Points on a hilly landscape, in no order, each with its height.
From any point a ball takes the steepest step (drop divided by distance) to one of its 3 nearest points. It stops when none of these is lower. Distance is the straight distance between rows; heights are no part of it.
(4): [  2   6 -31 -17 -19  -9  18   4   9 -17 -25   4  14  -1 -19 -28  31]  h=206
(591): [ 15 -13  15  10  13  -5 -11  -2 -16  25  20  -4  -4  -6  26  11 -35]  h=205
(220): [ -5  11 -10  -7 -12   1  12  -8  13 -10  -8  14   2  -3 -11 -11  18]  h=281
(385): [-16   0 -14  -2 -10  12   6  -9  16 -19 -10  11 -13   2 -10  -4  10]  h=693
(609): [  8 -12  12   9  15  -3 -11  -5 -14  19  17   0  -4  -5  20  12 -28]  h=153
(180): [ -2   7   6   5   1   4   2 -12   6  11  12  10  -2  -9   7   6  -5]  h=277
(625): [-21 -24 -11  12   3  18 -25  10  -1 -22 -19 -23 -22  28  -9  12  -1]  h=195
(19): [-12 -23  -6   5  17   7 -18  -5  -4  -7   0  -2  -9   8   0  15 -16]  h=265
(49): [ 13  18  -7 -18 -11 -14  24   7   2  10  -3  -5  23 -10 -12 -17  30]  h=295
(203): [-16 -26 -10  14   5  17 -29  16  -6 -25 -19 -26 -17  32 -10  11  -4]  h=189
(324): [  1 -30   0   4  27   2 -27  11 -23 -17  -3  -9   0  23  -4  10 -29]  h=201
(579): [  6  20  13   4  -5  -2   9  -8   4  15  14   9   3 -10   8   1   0]  h=244
(447): [ 19 -26  12   5  22 -11 -17   2 -25  15  15  -5  -1  -1  17   8 -41]  h=108
(140): [  1  12 -17 -14 -16  -5  19  -1  10 -10 -13  10  11  -4 -16 -18  26]  h=243
(236): [-15  -9  -7   2   3  11  -5 -10   9  -8  -1   8 -14   2  -3   8  -1]  h=657
(524): [-11 -23  -6  13   9  14 -33  19 -16 -29 -19 -30  -9  41 -11   8 -13]  h=178
(77): [-21  -8 -12   3  -5  15  -2 -11  14 -15 -10   5 -18   4  -7   3   3]  h=618
(128): [ -5 -23  -4   9  20  10 -31  18 -21 -31 -13 -24  -4  38 -12   4 -22]  h=154
(32): [ -5   9 -15  -9 -17   1  15  -6  13 -18 -14  14   2   1 -15 -18  20]  h=194
(543): [ 4 20  5 -3 -8 -1 14 -6  7  6  8 13  6 -8 -4 -1 11]  h=259
(288): [ 15  30  28   8  -8  -5  10   5   1  18  16   0   7 -12  21   2   0]  h=82
(235): [  2  -5   9   7  10   2  -7  -8  -5  14  15   5  -6  -6  15  12 -20]  h=76
(129): [ 19  30  24  -7 -12 -18  19  21  -1  17   3 -15  19 -16   4 -10  21]  h=302
(365): [-18 -19  -9   3  10  12 -14  -7   3  -9  -3   1 -16   7  -1  13  -8]  h=397
(508): [ 17  21   8 -16 -10 -21  23  21   0  21   0 -19  23 -15  -4 -15  30]  h=304
(402): [  6  15  16  10   0  -1   5  -7   3  17  17   8  -1 -12  17   6  -9]  h=341
(444): [ -5   9 -24 -11 -19   3  14  -4  16 -21 -22  10   3   0 -16 -23  24]  h=140
(435): [ -6  11  -4  -6  -9   3  11 -11  12  -7  -1  16   0  -4  -7  -5  12]  h=391
(226): [ 17  29  18  -7 -10 -13  20  11   2  15   6  -6  19 -13   0  -9  21]  h=296
(527): [  0 -15   6   8  15   1 -11  -7 -10  14  14   5  -6  -2  12  13 -25]  h=88
(340): [-13   5 -15  -2 -16  10   8  -8  16 -20 -14  11  -9  -1 -13 -13  17]  h=718
(39): [-12 -14  -2   4  10   8 -10  -9  -1   0   3   7 -10   2   3  12 -10]  h=418
(25): [ 17  26  12 -11 -12 -18  22  16   0  17   3 -12  23 -13  -3 -11  25]  h=299
(189): [-21 -16  -7   5   4  13 -12  -6   6 -11  -6   2 -18   8  -4  10  -3]  h=484
(521): [  8  13 -17 -22 -12 -14  22   4   4   0  -9   1  21  -5 -14 -23  32]  h=301
(182): [ 12  23   2 -12 -12 -12  21   4   3   9   1   3  19 -11  -7 -12  24]  h=292
(64): [ -9  -9   0   4   9   5  -7 -12   1   5   8   8  -8  -2   5  10 -12]  h=399
(199): [ -6   7 -28 -10 -23   2  13   1  16 -25 -30   7   4   1 -19 -28  27]  h=168
(83): [ 12 -29   6   4  25  -8 -23   4 -24   2   8  -4   3   7   6  12 -38]  h=121
(505): [ 19  33  30   1 -12 -11  15  14  -1  17  10  -8  12 -13  14  -3  12]  h=290
(290): [  0  14   6   3  -2   1   7 -11   6   9  11  12   1  -8   5   4   1]  h=90
(539): [ -2 -25   1   4  21   2 -20  -3 -16   0   6  -3  -4   7   5  15 -27]  h=183
(285): [ 10   3  18  12   5  -2  -4  -4  -6  23  21   3  -5 -10  26   9 -23]  h=246
(416): [ 21 -20  15   8  20 -12 -16   2 -24  22  18  -6  -3  -3  24  10 -39]  h=152
(526): [-10  -2  -2   2   2   8  -2 -11   7  -2   5  13  -7  -2   1   7  -4]  h=619
(523): [ 19  19  15 -17 -10 -24  22  29  -2  24  -1 -31  23 -21   2 -15  28]  h=318
(441): [ -9   8  -3  -1  -4   6   7 -12  11  -4   1  14  -6  -3  -3   1   6]  h=556
(278): [ 3 20 -1 -8 -9 -4 16 -4  8  2  2 10 11 -9 -7 -8 18]  h=280
(76): [  0   1   9   7   6   3  -3 -11   0  13  14   8  -4  -5  12  11 -14]  h=190
(265): [  3  15  -7 -11 -12  -5  18  -6   9  -3  -6  12  11  -4 -12 -13  22]  h=264
(616): [-18 -28 -11   8  10  14 -25   7  -5 -20 -13 -16 -15  22  -8  13 -11]  h=202
(310): [-24 -14 -16   8 -10  20  -9  -1  15 -21 -18  -3 -24  11  -8   4   5]  h=674
(571): [ 15 -26   9   5  23  -8 -19   1 -23  12  13  -4   0   2  14  10 -37]  h=46

Two balls start at each pair of points below. Name the first point that both come to, or write none.
(523) / (49): (182)
(435) / (310): none
(365) / (64): (235)

Where does a ball stop that starts at each point below?
(189): (235)
(203): (128)
(340): (444)
(39): (235)
(521): (444)
(616): (128)
